Each row is a point on a landscape with many valleys, with its height.
From any point a ball rolls to the lowest of the 2 points nearest to it. It stops when none of these is lower. Distance is the straight distance between rows; heights are no part of it.
vovuz: [160, 219, 119, 125, 93, 78, 121, 67, 183, 121, 203, 98, 114, 142, 103, 144, 120, 99, 91, 122, 123, 127, 176, 145, 125, 136, 134, 160, 150]  h=5.22
Paruf: [115, 183, 153, 130, 131, 58, 155, 114, 130, 181, 184, 104, 107, 172, 118, 102, 135, 89, 108, 124, 160, 141, 157, 174, 150, 129, 100, 179, 100]  h=6.01
pogip: [97, 97, 117, 165, 126, 160, 108, 127, 126, 142, 143, 145, 92, 132, 92, 84, 163, 129, 96, 116, 117, 128, 75, 126, 105, 160, 169, 118, 99]  h=6.36
bev: [144, 165, 170, 138, 103, 91, 116, 134, 147, 143, 140, 74, 166, 88, 149, 117, 152, 79, 146, 88, 123, 87, 110, 173, 132, 106, 132, 140, 144]  h=5.82
toku: [79, 117, 132, 154, 150, 119, 168, 139, 92, 61, 106, 162, 92, 154, 121, 134, 158, 158, 107, 142, 139, 143, 59, 88, 139, 151, 138, 131, 134]  h=5.38
rapu: [113, 129, 87, 125, 163, 196, 204, 143, 92, 108, 125, 130, 75, 140, 136, 68, 171, 159, 115, 113, 121, 127, 134, 137, 97, 166, 130, 144, 106]  h=9.28
sevu: [130, 103, 97, 87, 98, 206, 127, 95, 143, 135, 176, 107, 112, 140, 172, 120, 84, 163, 138, 132, 191, 130, 172, 124, 126, 152, 128, 111, 128]  h=7.45
vun: [96, 106, 118, 125, 142, 93, 103, 146, 134, 161, 127, 164, 206, 96, 186, 153, 141, 92, 138, 154, 138, 154, 139, 167, 116, 177, 124, 108, 105]  h=6.65
safi: [141, 146, 103, 132, 93, 161, 110, 59, 120, 98, 192, 76, 135, 124, 148, 117, 109, 140, 92, 110, 121, 124, 116, 158, 99, 113, 98, 123, 143]  h=7.70
nonos: [147, 126, 68, 144, 196, 98, 138, 154, 141, 101, 127, 137, 99, 164, 133, 91, 160, 144, 137, 103, 60, 115, 103, 144, 143, 99, 109, 132, 102]  h=4.74
Luti: [144, 146, 174, 123, 134, 141, 126, 57, 130, 158, 120, 109, 94, 161, 106, 90, 75, 100, 159, 145, 182, 125, 168, 121, 100, 101, 125, 130, 117]  h=6.99
simeb: [117, 115, 118, 100, 103, 77, 68, 169, 180, 185, 138, 80, 124, 124, 128, 133, 168, 109, 149, 116, 131, 126, 138, 111, 112, 103, 175, 103, 121]  h=5.75
Zigat: [166, 116, 108, 156, 130, 138, 85, 173, 106, 104, 82, 97, 133, 75, 119, 156, 170, 98, 123, 127, 125, 102, 49, 87, 142, 143, 102, 88, 102]  h=7.51
Kup: [92, 86, 121, 159, 115, 162, 107, 156, 143, 127, 104, 190, 109, 153, 93, 77, 130, 172, 135, 127, 102, 98, 46, 80, 113, 169, 181, 105, 141]  h=6.58
gil: [184, 135, 166, 101, 99, 210, 166, 144, 113, 141, 171, 137, 138, 94, 185, 124, 131, 106, 138, 140, 129, 130, 120, 197, 158, 165, 130, 115, 119]  h=6.98
leb: [134, 146, 114, 83, 114, 88, 124, 176, 156, 168, 135, 113, 111, 131, 142, 128, 207, 84, 135, 149, 107, 141, 164, 169, 129, 156, 114, 160, 143]  h=2.76
kape: [148, 102, 143, 135, 141, 107, 97, 134, 136, 91, 98, 124, 152, 68, 173, 145, 156, 103, 165, 148, 100, 72, 68, 114, 164, 166, 108, 98, 113]  h=7.67
fopa: [128, 157, 69, 165, 154, 51, 133, 169, 165, 137, 134, 129, 52, 141, 67, 185, 171, 122, 107, 76, 83, 130, 98, 98, 134, 129, 134, 129, 90]  h=2.19
rodib: [137, 149, 197, 79, 100, 172, 124, 81, 103, 132, 105, 128, 163, 90, 79, 76, 96, 166, 124, 150, 164, 151, 205, 134, 124, 145, 103, 163, 161]  h=6.49
Rilag: [135, 107, 101, 163, 205, 140, 157, 133, 145, 138, 116, 126, 133, 171, 145, 127, 101, 123, 108, 69, 124, 132, 118, 134, 126, 101, 147, 87, 52]  h=1.42
kuno: [166, 104, 49, 198, 175, 90, 137, 174, 125, 144, 110, 69, 121, 119, 149, 162, 149, 111, 153, 75, 62, 113, 123, 154, 75, 105, 158, 102, 126]  h=3.78
boliv: [143, 131, 123, 109, 142, 182, 101, 158, 141, 122, 58, 175, 133, 106, 79, 77, 102, 138, 143, 115, 112, 106, 172, 105, 99, 158, 111, 112, 130]  h=7.30
bavu: [108, 161, 145, 161, 145, 123, 149, 139, 140, 179, 171, 128, 111, 168, 96, 100, 157, 144, 92, 95, 149, 149, 159, 165, 153, 122, 143, 166, 96]  h=6.31
zufa: [138, 133, 115, 150, 151, 58, 128, 143, 142, 173, 161, 105, 122, 114, 140, 148, 137, 100, 107, 80, 87, 127, 159, 194, 100, 141, 144, 127, 98]  h=6.24
rup: [101, 120, 117, 153, 133, 99, 97, 104, 158, 126, 146, 116, 166, 86, 125, 151, 153, 95, 105, 115, 45, 147, 127, 126, 105, 123, 149, 106, 149]  h=4.88
totid: [136, 79, 110, 144, 157, 97, 106, 104, 109, 93, 106, 115, 151, 95, 123, 156, 134, 158, 128, 116, 37, 128, 116, 114, 106, 97, 131, 105, 142]  h=4.51
Fud: [123, 146, 98, 149, 126, 62, 141, 132, 84, 144, 139, 100, 129, 159, 199, 198, 103, 91, 129, 159, 184, 139, 96, 139, 121, 105, 100, 127, 160]  h=4.08
nik: [115, 117, 161, 98, 106, 186, 156, 109, 98, 87, 91, 170, 139, 116, 100, 85, 80, 141, 120, 141, 194, 95, 130, 99, 146, 203, 110, 139, 131]  h=6.92
dusen: [83, 146, 98, 172, 179, 109, 133, 136, 97, 93, 75, 169, 134, 151, 66, 119, 135, 142, 102, 87, 78, 119, 54, 112, 80, 135, 124, 113, 112]  h=4.73
kuv: [125, 135, 168, 94, 99, 143, 152, 171, 116, 81, 134, 132, 170, 136, 164, 157, 165, 141, 108, 111, 114, 161, 128, 156, 142, 107, 109, 149, 170]  h=6.52
lel: [127, 137, 161, 130, 101, 95, 63, 98, 199, 111, 196, 88, 184, 116, 120, 115, 131, 134, 87, 150, 113, 129, 160, 150, 107, 123, 171, 131, 129]  h=5.37
gupel: [80, 158, 132, 167, 128, 127, 185, 175, 83, 132, 117, 138, 138, 156, 149, 151, 194, 98, 95, 143, 158, 172, 68, 136, 155, 159, 115, 173, 130]  h=5.97
nebil: [126, 142, 91, 152, 130, 71, 147, 183, 135, 102, 135, 80, 123, 163, 193, 161, 180, 117, 138, 129, 91, 117, 79, 134, 151, 98, 133, 127, 166]  h=4.78
Nonep: [126, 132, 137, 106, 159, 161, 200, 161, 111, 92, 106, 130, 63, 180, 116, 109, 171, 146, 140, 91, 80, 133, 137, 128, 125, 121, 142, 151, 131]  h=9.37
tode: [131, 172, 141, 54, 141, 74, 116, 121, 165, 129, 144, 141, 85, 94, 97, 94, 125, 103, 182, 167, 95, 92, 159, 125, 125, 86, 114, 130, 138]  h=7.76
mez: [147, 128, 154, 121, 82, 173, 106, 148, 112, 160, 120, 101, 147, 153, 179, 118, 151, 186, 169, 119, 177, 106, 94, 139, 175, 59, 108, 142, 158]  h=6.90
Fep: [129, 119, 148, 94, 165, 129, 154, 133, 144, 117, 109, 133, 145, 127, 166, 140, 87, 110, 138, 120, 160, 114, 152, 139, 160, 111, 93, 87, 85]  h=2.78
nepa: [108, 109, 201, 106, 143, 157, 137, 112, 122, 137, 122, 104, 147, 120, 83, 46, 156, 111, 128, 137, 106, 135, 141, 140, 117, 158, 154, 140, 96]  h=6.34
gazil: [137, 93, 109, 154, 168, 141, 142, 167, 129, 98, 64, 162, 151, 175, 120, 123, 118, 210, 163, 113, 109, 124, 85, 86, 160, 91, 121, 127, 127]  h=7.60
dobug: [140, 58, 186, 90, 137, 95, 130, 150, 171, 163, 98, 117, 162, 86, 179, 98, 116, 113, 201, 170, 97, 90, 176, 133, 150, 140, 153, 117, 143]  h=7.93
zagu: [123, 153, 78, 157, 150, 113, 105, 123, 142, 121, 140, 161, 91, 145, 109, 119, 148, 134, 118, 131, 73, 160, 112, 154, 122, 118, 105, 142, 137]  h=5.07
Vokom: [118, 156, 62, 214, 182, 81, 129, 172, 122, 154, 108, 124, 85, 137, 104, 205, 147, 102, 125, 105, 80, 156, 116, 106, 110, 127, 138, 133, 113]  h=2.72
fepo: [153, 115, 186, 100, 97, 159, 133, 106, 141, 91, 78, 141, 133, 69, 97, 65, 84, 161, 148, 145, 165, 88, 185, 97, 135, 195, 106, 155, 143]  h=6.71
tefel: [107, 104, 218, 90, 71, 126, 110, 137, 141, 151, 152, 142, 149, 137, 133, 144, 99, 158, 112, 171, 202, 150, 171, 107, 175, 126, 154, 122, 149]  h=2.90
Pofon: [135, 146, 115, 169, 179, 144, 159, 135, 81, 121, 120, 104, 130, 152, 172, 145, 132, 177, 116, 145, 125, 165, 97, 142, 140, 100, 103, 135, 153]  h=6.53
badur: [123, 113, 153, 104, 123, 134, 137, 111, 138, 130, 106, 178, 125, 82, 117, 120, 107, 103, 197, 170, 53, 138, 153, 121, 141, 149, 133, 121, 170]  h=7.22
sizef: [99, 212, 132, 130, 163, 97, 153, 189, 145, 100, 102, 164, 118, 148, 136, 201, 126, 151, 120, 118, 116, 146, 115, 117, 179, 92, 118, 145, 104]  h=4.12
kelak: [138, 110, 169, 137, 109, 163, 120, 131, 99, 155, 125, 132, 125, 111, 116, 144, 129, 105, 112, 137, 135, 144, 99, 130, 141, 100, 133, 113, 134]  h=5.93
Banid: [150, 158, 196, 110, 100, 122, 99, 129, 159, 144, 136, 85, 167, 121, 146, 125, 125, 122, 155, 115, 111, 116, 140, 142, 106, 63, 183, 129, 157]  h=5.46
didig: [89, 156, 99, 106, 145, 87, 108, 112, 133, 68, 113, 186, 88, 138, 54, 100, 124, 124, 89, 141, 163, 107, 129, 94, 102, 160, 83, 130, 101]  h=3.77
kabo: [135, 138, 114, 95, 75, 133, 100, 128, 124, 158, 183, 121, 161, 162, 178, 125, 109, 165, 130, 121, 183, 133, 132, 169, 145, 73, 98, 129, 151]  h=7.13
Rofu: [96, 127, 107, 110, 148, 91, 130, 186, 142, 130, 105, 151, 118, 114, 139, 130, 210, 94, 115, 144, 114, 114, 121, 104, 139, 187, 113, 142, 116]  h=2.22
domo: [109, 142, 106, 137, 110, 133, 122, 92, 101, 127, 147, 181, 117, 136, 119, 145, 119, 125, 124, 176, 95, 184, 106, 145, 128, 148, 96, 154, 166]  h=5.47
tori: [100, 125, 138, 163, 144, 147, 133, 87, 104, 200, 160, 113, 109, 159, 74, 82, 157, 114, 109, 88, 167, 167, 130, 158, 105, 103, 139, 134, 78]  h=6.55
zopi: [116, 156, 149, 90, 141, 83, 111, 118, 216, 111, 159, 98, 162, 119, 141, 129, 104, 105, 108, 139, 137, 134, 202, 136, 117, 125, 163, 117, 107]  h=4.98
zale: [92, 121, 141, 118, 139, 166, 120, 142, 116, 106, 43, 218, 103, 85, 81, 91, 86, 148, 121, 137, 142, 93, 151, 98, 118, 199, 123, 114, 144]  h=7.14
rutop: [116, 81, 167, 113, 93, 191, 87, 145, 143, 125, 78, 124, 150, 124, 50, 93, 106, 177, 116, 85, 177, 104, 163, 56, 140, 130, 178, 114, 126]  h=1.57
zife: [136, 164, 195, 105, 122, 89, 149, 158, 122, 122, 156, 113, 187, 108, 162, 145, 179, 117, 106, 92, 90, 136, 135, 200, 138, 95, 120, 149, 138]  h=6.22
Nazod: [136, 170, 138, 112, 64, 149, 139, 100, 143, 123, 153, 155, 167, 112, 163, 183, 84, 93, 113, 160, 157, 160, 132, 124, 133, 157, 121, 120, 150]  h=5.18
Suduk: [163, 147, 149, 95, 126, 102, 57, 138, 131, 184, 145, 152, 161, 88, 103, 133, 83, 101, 131, 171, 174, 141, 179, 151, 130, 120, 111, 119, 102]  h=3.87
bepa: [137, 67, 114, 135, 146, 87, 136, 110, 102, 69, 97, 142, 105, 109, 123, 146, 116, 165, 133, 156, 95, 107, 93, 83, 158, 121, 98, 104, 159]  h=4.83
Sulu: [126, 65, 187, 120, 133, 136, 141, 124, 103, 134, 96, 118, 130, 153, 96, 45, 136, 172, 137, 113, 124, 120, 124, 104, 154, 113, 130, 135, 111]  h=6.51
mev: [127, 106, 114, 91, 126, 176, 209, 112, 85, 110, 146, 123, 99, 163, 162, 110, 157, 147, 122, 158, 168, 142, 135, 133, 132, 173, 114, 152, 125]  h=9.18
zodu: [195, 158, 88, 144, 106, 187, 155, 111, 102, 151, 142, 131, 89, 101, 155, 186, 85, 104, 111, 108, 144, 148, 127, 171, 114, 91, 114, 109, 135]  h=6.20
pur: [103, 134, 91, 101, 79, 154, 130, 117, 147, 142, 197, 114, 134, 178, 181, 150, 148, 176, 115, 139, 190, 158, 133, 148, 136, 136, 130, 120, 151]  h=7.34
gifuv: [173, 146, 126, 180, 89, 185, 104, 161, 134, 182, 163, 93, 125, 129, 140, 172, 144, 129, 99, 76, 157, 121, 98, 168, 147, 110, 137, 108, 92]  h=7.01
sot: [140, 123, 78, 117, 185, 83, 144, 206, 127, 102, 97, 112, 115, 138, 149, 148, 191, 159, 142, 109, 76, 123, 89, 89, 134, 100, 123, 119, 126]  h=4.50
Dutu: [149, 138, 96, 83, 98, 141, 133, 74, 122, 88, 170, 89, 161, 121, 137, 118, 121, 102, 100, 121, 167, 119, 130, 133, 123, 174, 82, 134, 108]  h=7.96
pogus: [179, 106, 100, 152, 148, 157, 103, 178, 78, 106, 63, 101, 155, 122, 127, 154, 164, 145, 115, 132, 180, 121, 57, 84, 135, 110, 145, 119, 104]  h=7.41
Tet: [133, 64, 114, 111, 106, 142, 111, 118, 110, 136, 112, 161, 98, 126, 101, 119, 94, 162, 127, 174, 151, 128, 194, 110, 155, 121, 117, 130, 133]  h=6.09
vir: [159, 126, 62, 148, 159, 95, 111, 88, 106, 190, 114, 137, 94, 133, 113, 147, 129, 88, 125, 99, 129, 151, 151, 178, 68, 78, 89, 150, 146]  h=8.34
Kepuz: [139, 148, 163, 97, 137, 80, 82, 85, 130, 134, 131, 137, 160, 85, 102, 84, 96, 137, 165, 153, 70, 114, 146, 153, 127, 72, 104, 137, 150]  h=7.59
bez: [130, 154, 134, 90, 146, 132, 112, 126, 148, 99, 80, 166, 97, 93, 76, 110, 87, 163, 151, 116, 115, 117, 188, 78, 123, 101, 114, 123, 133]  h=7.44
fulav: [128, 178, 125, 187, 170, 120, 155, 187, 163, 148, 126, 152, 96, 166, 144, 190, 121, 139, 128, 108, 84, 144, 74, 116, 188, 72, 131, 121, 105]  h=3.64
kurof: [116, 98, 99, 124, 128, 115, 127, 129, 86, 167, 172, 128, 167, 122, 170, 145, 157, 110, 117, 145, 126, 161, 117, 193, 119, 135, 124, 164, 116]  h=6.32
zalu: [144, 104, 83, 144, 157, 114, 112, 66, 114, 150, 118, 96, 130, 122, 135, 118, 102, 93, 132, 100, 134, 129, 141, 147, 66, 90, 100, 94, 132]  h=8.21
vis: [70, 114, 119, 133, 72, 106, 93, 118, 161, 146, 163, 54, 157, 147, 155, 116, 147, 110, 124, 105, 150, 120, 114, 121, 111, 112, 164, 116, 148]  h=5.48
zof: [99, 164, 116, 123, 118, 221, 189, 130, 117, 94, 144, 166, 108, 155, 165, 121, 129, 156, 133, 166, 177, 133, 85, 124, 158, 187, 94, 154, 130]  h=9.02
naf: [111, 154, 133, 187, 132, 94, 163, 95, 86, 119, 170, 106, 122, 144, 110, 188, 138, 99, 84, 98, 109, 155, 106, 173, 129, 121, 106, 143, 141]  h=5.32
dakep: [82, 142, 112, 168, 126, 133, 185, 141, 76, 92, 134, 129, 76, 193, 122, 140, 187, 130, 79, 134, 143, 171, 101, 133, 130, 176, 127, 176, 135]  h=5.69
mogof: [130, 81, 137, 115, 112, 132, 70, 92, 166, 127, 146, 112, 164, 126, 95, 100, 126, 171, 123, 131, 123, 137, 171, 131, 89, 101, 174, 114, 137]  h=5.71
begor: [77, 164, 157, 115, 115, 146, 141, 123, 169, 88, 113, 165, 153, 116, 143, 85, 111, 109, 131, 145, 110, 119, 145, 121, 122, 191, 126, 127, 139]  h=8.64
gani: [166, 100, 141, 76, 100, 152, 131, 68, 102, 111, 130, 141, 98, 117, 86, 109, 64, 139, 111, 158, 178, 148, 195, 117, 131, 135, 91, 166, 153]  h=6.28
mavub: [174, 97, 82, 156, 179, 170, 123, 184, 104, 106, 66, 134, 156, 125, 156, 131, 118, 189, 147, 135, 156, 122, 108, 99, 159, 121, 118, 124, 112]  h=7.49
neke: [121, 197, 160, 119, 76, 92, 156, 103, 163, 131, 208, 119, 90, 162, 113, 133, 140, 89, 92, 137, 159, 145, 131, 137, 154, 139, 121, 161, 123]  h=5.66
tes: [126, 191, 132, 113, 75, 113, 132, 97, 149, 182, 201, 72, 138, 127, 151, 111, 150, 115, 142, 123, 166, 134, 186, 186, 82, 137, 158, 191, 168]  h=4.16
kan: [98, 57, 153, 128, 111, 157, 86, 159, 164, 144, 77, 140, 141, 102, 100, 105, 98, 158, 163, 130, 155, 101, 189, 72, 132, 168, 185, 119, 138]  h=2.01
pob: [131, 72, 138, 105, 153, 97, 109, 176, 133, 147, 77, 112, 155, 102, 183, 117, 151, 106, 179, 143, 117, 97, 104, 120, 138, 140, 122, 115, 110]  h=7.80
sofiz: [131, 88, 116, 126, 111, 187, 102, 74, 118, 188, 91, 130, 107, 96, 135, 66, 59, 138, 172, 154, 188, 93, 193, 104, 142, 160, 137, 134, 164]  h=3.08
napo: [101, 102, 155, 118, 92, 121, 113, 116, 139, 119, 111, 90, 171, 133, 182, 155, 128, 123, 152, 138, 110, 122, 128, 109, 112, 100, 150, 104, 180]  h=5.13
gafaz: [100, 97, 113, 212, 125, 166, 144, 71, 73, 120, 130, 112, 128, 155, 126, 162, 126, 122, 108, 110, 143, 173, 70, 110, 108, 126, 150, 120, 118]  h=5.49
femu: [163, 120, 155, 100, 94, 152, 125, 69, 119, 188, 185, 103, 124, 132, 132, 110, 76, 138, 155, 160, 205, 118, 191, 153, 100, 76, 144, 119, 131]  h=7.21
Nur: [127, 98, 159, 105, 122, 101, 96, 80, 97, 143, 87, 154, 132, 62, 109, 127, 98, 130, 191, 153, 81, 96, 161, 127, 130, 97, 102, 124, 182]  h=7.40
vuv: [156, 203, 138, 96, 109, 103, 141, 46, 155, 140, 181, 92, 138, 148, 125, 88, 111, 117, 120, 144, 135, 147, 177, 163, 91, 94, 120, 185, 154]  h=4.76
notu: [112, 199, 124, 113, 135, 153, 160, 116, 189, 82, 166, 139, 140, 143, 137, 83, 116, 125, 95, 126, 144, 121, 162, 158, 134, 173, 119, 137, 115]  h=8.43
nele: [169, 169, 145, 125, 73, 167, 125, 106, 125, 174, 183, 103, 111, 109, 129, 156, 101, 101, 104, 87, 171, 143, 148, 177, 111, 115, 138, 130, 121]  h=6.62
gek: [137, 95, 126, 97, 132, 53, 112, 176, 132, 178, 138, 77, 164, 105, 148, 123, 170, 85, 143, 96, 106, 111, 163, 150, 83, 114, 177, 117, 126]  h=5.94
lar: [95, 110, 198, 137, 83, 143, 83, 122, 133, 119, 90, 114, 141, 129, 53, 115, 119, 137, 119, 120, 152, 128, 111, 59, 147, 96, 170, 117, 161]  h=1.98
fomu: [144, 120, 122, 128, 164, 107, 126, 152, 143, 109, 72, 172, 103, 161, 67, 119, 89, 200, 161, 103, 119, 87, 90, 70, 172, 80, 86, 118, 89]  h=7.66
Dirif: [114, 127, 168, 81, 164, 107, 111, 149, 124, 95, 95, 183, 112, 108, 57, 123, 124, 189, 142, 112, 116, 90, 125, 72, 162, 111, 102, 146, 102]  h=7.54
rozam: [107, 112, 141, 186, 121, 78, 93, 156, 115, 177, 122, 99, 167, 98, 121, 163, 167, 93, 125, 110, 82, 135, 91, 149, 125, 103, 150, 95, 126]  h=5.28
mitik: [94, 126, 140, 62, 147, 56, 126, 105, 149, 109, 119, 135, 93, 137, 135, 130, 107, 127, 170, 163, 110, 79, 168, 84, 173, 114, 89, 126, 125]  h=7.90
vupan: [123, 141, 122, 74, 139, 109, 110, 104, 149, 83, 134, 188, 124, 122, 68, 120, 85, 125, 96, 176, 165, 134, 191, 93, 111, 180, 134, 121, 104]  h=4.18
vab: [153, 146, 68, 175, 153, 128, 130, 171, 139, 172, 106, 121, 96, 121, 147, 207, 142, 79, 127, 88, 88, 161, 144, 136, 81, 127, 170, 106, 128]  h=3.25
lipa: [107, 157, 101, 183, 101, 60, 153, 113, 88, 156, 145, 99, 174, 158, 168, 185, 124, 96, 94, 104, 138, 139, 111, 155, 117, 97, 116, 155, 143]  h=4.68
Kigum: [115, 117, 102, 146, 123, 120, 154, 46, 92, 134, 165, 80, 153, 166, 177, 106, 97, 131, 134, 124, 125, 131, 110, 165, 83, 101, 119, 123, 158]  h=7.99
tapar: [102, 147, 148, 138, 146, 132, 146, 91, 114, 147, 121, 130, 106, 174, 97, 125, 104, 92, 114, 101, 151, 175, 154, 137, 75, 91, 146, 132, 96]  h=6.77
puda: [155, 112, 117, 106, 134, 84, 136, 123, 93, 137, 141, 127, 157, 150, 193, 163, 79, 103, 138, 137, 215, 109, 132, 151, 121, 96, 88, 120, 106]  h=3.48
Veni: [147, 110, 79, 160, 124, 151, 89, 111, 129, 80, 144, 90, 119, 135, 122, 127, 115, 161, 80, 86, 159, 127, 106, 114, 124, 129, 108, 108, 107]  h=7.43
Gurif: [100, 178, 128, 124, 102, 199, 156, 135, 151, 93, 100, 143, 112, 147, 143, 92, 125, 129, 143, 140, 121, 117, 91, 117, 141, 166, 107, 138, 170]  h=8.84
pudos: [114, 170, 110, 125, 101, 182, 164, 119, 150, 78, 167, 100, 119, 139, 168, 139, 159, 96, 92, 117, 164, 111, 144, 141, 136, 211, 105, 141, 103]  h=8.19
gugon: [149, 136, 179, 100, 84, 100, 74, 136, 134, 182, 114, 141, 152, 115, 134, 162, 75, 135, 160, 175, 198, 127, 167, 118, 148, 80, 127, 123, 148]  h=3.39
ras: [81, 70, 160, 130, 90, 205, 119, 104, 124, 164, 98, 120, 159, 110, 135, 81, 105, 144, 172, 156, 172, 109, 151, 98, 130, 172, 173, 131, 131]  h=2.57
Lodo: [108, 189, 102, 216, 155, 136, 155, 172, 202, 155, 113, 159, 106, 158, 105, 149, 105, 111, 138, 68, 86, 140, 102, 131, 150, 111, 154, 130, 79]  h=2.95
Kevek: [182, 70, 108, 138, 118, 192, 143, 128, 62, 129, 108, 86, 75, 146, 117, 178, 151, 133, 143, 119, 137, 140, 79, 108, 112, 65, 137, 124, 144]  h=5.59
sinas: [108, 105, 124, 125, 150, 119, 120, 173, 173, 109, 113, 188, 137, 100, 84, 110, 147, 129, 131, 113, 72, 102, 112, 72, 138, 148, 186, 86, 83]  h=6.93
Til: [127, 146, 138, 66, 82, 100, 131, 113, 131, 132, 137, 124, 151, 119, 166, 153, 111, 80, 161, 165, 142, 142, 151, 131, 110, 127, 112, 129, 168]  h=4.75
Soviv: [160, 77, 172, 104, 136, 115, 114, 109, 165, 114, 114, 133, 169, 79, 143, 77, 79, 177, 168, 136, 107, 96, 180, 145, 163, 152, 135, 105, 122]  h=8.07
Dumon: [130, 130, 169, 92, 119, 102, 138, 93, 185, 86, 165, 134, 150, 123, 99, 114, 87, 121, 97, 202, 133, 166, 231, 117, 99, 152, 155, 118, 111]  h=4.59
Rabo: [97, 109, 71, 91, 153, 85, 89, 115, 147, 96, 107, 164, 131, 136, 99, 83, 126, 166, 115, 145, 116, 82, 134, 93, 120, 166, 98, 118, 112]  h=3.31
Sefen: [154, 94, 186, 72, 102, 182, 170, 108, 108, 113, 140, 123, 128, 95, 159, 102, 101, 111, 139, 156, 144, 113, 171, 157, 141, 152, 125, 134, 135]  h=6.70
buv: [205, 127, 107, 151, 163, 164, 150, 135, 88, 121, 102, 136, 67, 127, 113, 164, 127, 105, 138, 115, 116, 157, 112, 141, 99, 69, 95, 123, 123]  h=5.83
fofo: [161, 117, 170, 70, 144, 134, 142, 119, 202, 102, 168, 130, 125, 107, 155, 91, 92, 131, 147, 134, 74, 90, 160, 141, 149, 120, 155, 95, 122]  h=8.22
dok: [183, 115, 117, 146, 138, 157, 157, 167, 82, 161, 142, 95, 106, 150, 178, 126, 152, 182, 159, 149, 161, 133, 59, 130, 161, 84, 122, 143, 122]  h=6.73
Kati: [169, 136, 91, 138, 111, 182, 106, 134, 99, 141, 143, 61, 111, 132, 155, 136, 154, 125, 113, 97, 183, 101, 75, 119, 132, 123, 108, 106, 92]  h=7.26
dutip: [122, 116, 133, 151, 141, 75, 174, 129, 94, 183, 170, 122, 137, 128, 157, 166, 152, 60, 85, 116, 126, 153, 164, 205, 113, 169, 136, 141, 108]  h=5.95
Zis: [100, 139, 125, 230, 193, 139, 158, 106, 77, 112, 93, 124, 106, 150, 103, 135, 139, 121, 121, 93, 108, 144, 56, 112, 75, 123, 142, 131, 108]  h=5.11
donid: [96, 122, 185, 102, 73, 183, 96, 115, 131, 109, 119, 137, 161, 138, 95, 139, 97, 172, 122, 150, 163, 158, 159, 92, 150, 116, 167, 144, 179]  h=2.45
soga: [160, 109, 140, 57, 112, 68, 104, 114, 124, 161, 153, 148, 184, 101, 143, 118, 113, 97, 131, 191, 158, 137, 149, 165, 138, 154, 80, 125, 140]  h=4.33
zuzol: [146, 175, 105, 108, 65, 96, 128, 165, 127, 181, 197, 98, 137, 126, 156, 138, 187, 75, 133, 133, 140, 133, 151, 195, 81, 157, 128, 194, 164]  h=3.46
zuzur: [157, 109, 48, 137, 181, 102, 115, 158, 124, 138, 116, 117, 166, 88, 144, 171, 141, 140, 161, 102, 23, 127, 111, 121, 86, 83, 140, 102, 134]  h=4.19
zibar: [107, 55, 110, 126, 153, 117, 74, 120, 121, 155, 123, 161, 139, 147, 76, 122, 106, 182, 115, 140, 148, 148, 151, 112, 112, 128, 153, 99, 126]  h=5.90
Tar: [100, 98, 148, 116, 142, 126, 82, 121, 147, 132, 100, 175, 115, 78, 75, 121, 144, 113, 155, 164, 62, 124, 118, 83, 135, 136, 164, 101, 124]  h=7.05
lifi: [98, 117, 168, 158, 101, 114, 89, 160, 116, 141, 119, 124, 156, 135, 121, 114, 173, 117, 126, 126, 115, 117, 67, 120, 160, 132, 116, 122, 147]  h=5.65
ligel: [170, 84, 142, 59, 113, 151, 172, 81, 95, 95, 94, 120, 119, 107, 153, 125, 68, 127, 148, 122, 148, 121, 210, 126, 137, 139, 90, 129, 159]  h=6.48
Mebes: [147, 171, 94, 147, 160, 133, 133, 180, 163, 60, 125, 163, 85, 115, 136, 179, 115, 118, 104, 119, 87, 92, 68, 71, 151, 138, 135, 100, 99]  h=2.31
fes: [68, 119, 104, 101, 147, 122, 125, 185, 141, 109, 97, 171, 125, 169, 122, 78, 165, 154, 131, 143, 151, 105, 108, 104, 142, 187, 118, 136, 113]  h=2.77
Dor: [119, 134, 128, 116, 183, 123, 180, 165, 170, 111, 129, 117, 109, 156, 150, 116, 108, 110, 128, 102, 112, 93, 135, 129, 143, 127, 146, 97, 64]  h=2.08
Mume: [117, 77, 144, 144, 125, 143, 139, 142, 70, 76, 102, 146, 105, 139, 127, 134, 145, 177, 131, 188, 104, 132, 67, 94, 143, 152, 119, 137, 174]  h=5.12
gomo: [90, 169, 111, 180, 150, 102, 117, 143, 93, 126, 101, 143, 160, 162, 164, 154, 156, 140, 135, 166, 130, 173, 44, 136, 152, 132, 98, 157, 157]  h=6.25
kigi: [96, 84, 175, 153, 145, 139, 139, 160, 152, 87, 87, 157, 143, 118, 109, 77, 154, 137, 147, 108, 77, 75, 78, 59, 145, 165, 190, 115, 118]  h=6.78
gad: [183, 149, 124, 127, 93, 190, 158, 88, 92, 134, 157, 123, 110, 93, 173, 118, 134, 108, 151, 162, 131, 126, 87, 168, 160, 164, 82, 144, 133]  h=7.27
bava: [146, 107, 138, 118, 123, 171, 123, 146, 133, 160, 128, 103, 134, 117, 104, 101, 155, 110, 110, 91, 122, 126, 133, 130, 116, 135, 165, 105, 95]  h=6.14
befe: [86, 165, 92, 156, 161, 77, 93, 105, 95, 92, 91, 158, 141, 105, 73, 123, 138, 101, 87, 112, 103, 95, 95, 115, 103, 155, 91, 128, 116]  h=4.29
Lekef: [139, 67, 121, 127, 93, 192, 143, 119, 81, 95, 147, 124, 59, 138, 131, 148, 161, 170, 146, 146, 116, 142, 93, 87, 134, 107, 142, 127, 157]  h=5.39
Zer: [129, 129, 91, 214, 144, 109, 167, 131, 101, 123, 183, 122, 126, 156, 156, 197, 136, 158, 70, 104, 137, 176, 106, 170, 130, 172, 114, 166, 128]  h=5.88
Zapo: [133, 154, 115, 178, 196, 161, 136, 128, 168, 134, 116, 156, 135, 121, 81, 150, 102, 127, 116, 59, 82, 136, 129, 137, 124, 103, 162, 101, 62]  h=2.11
kegod: [138, 193, 95, 146, 94, 144, 107, 93, 140, 132, 149, 164, 143, 110, 123, 160, 74, 91, 127, 163, 100, 167, 124, 155, 123, 122, 132, 120, 170]  h=5.68
ged: [150, 153, 80, 157, 132, 118, 156, 158, 145, 73, 129, 128, 38, 147, 96, 184, 164, 118, 107, 104, 104, 126, 96, 59, 138, 99, 138, 130, 116]  h=1.65

For each start below, name the point where the ball stops.
mev: safi
buv: ged
toku: ged
Kepuz: ged
fepo: Rofu
Zer: Rilag
pur: ged
gad: Rofu
gil: Rofu
tapar: Rofu
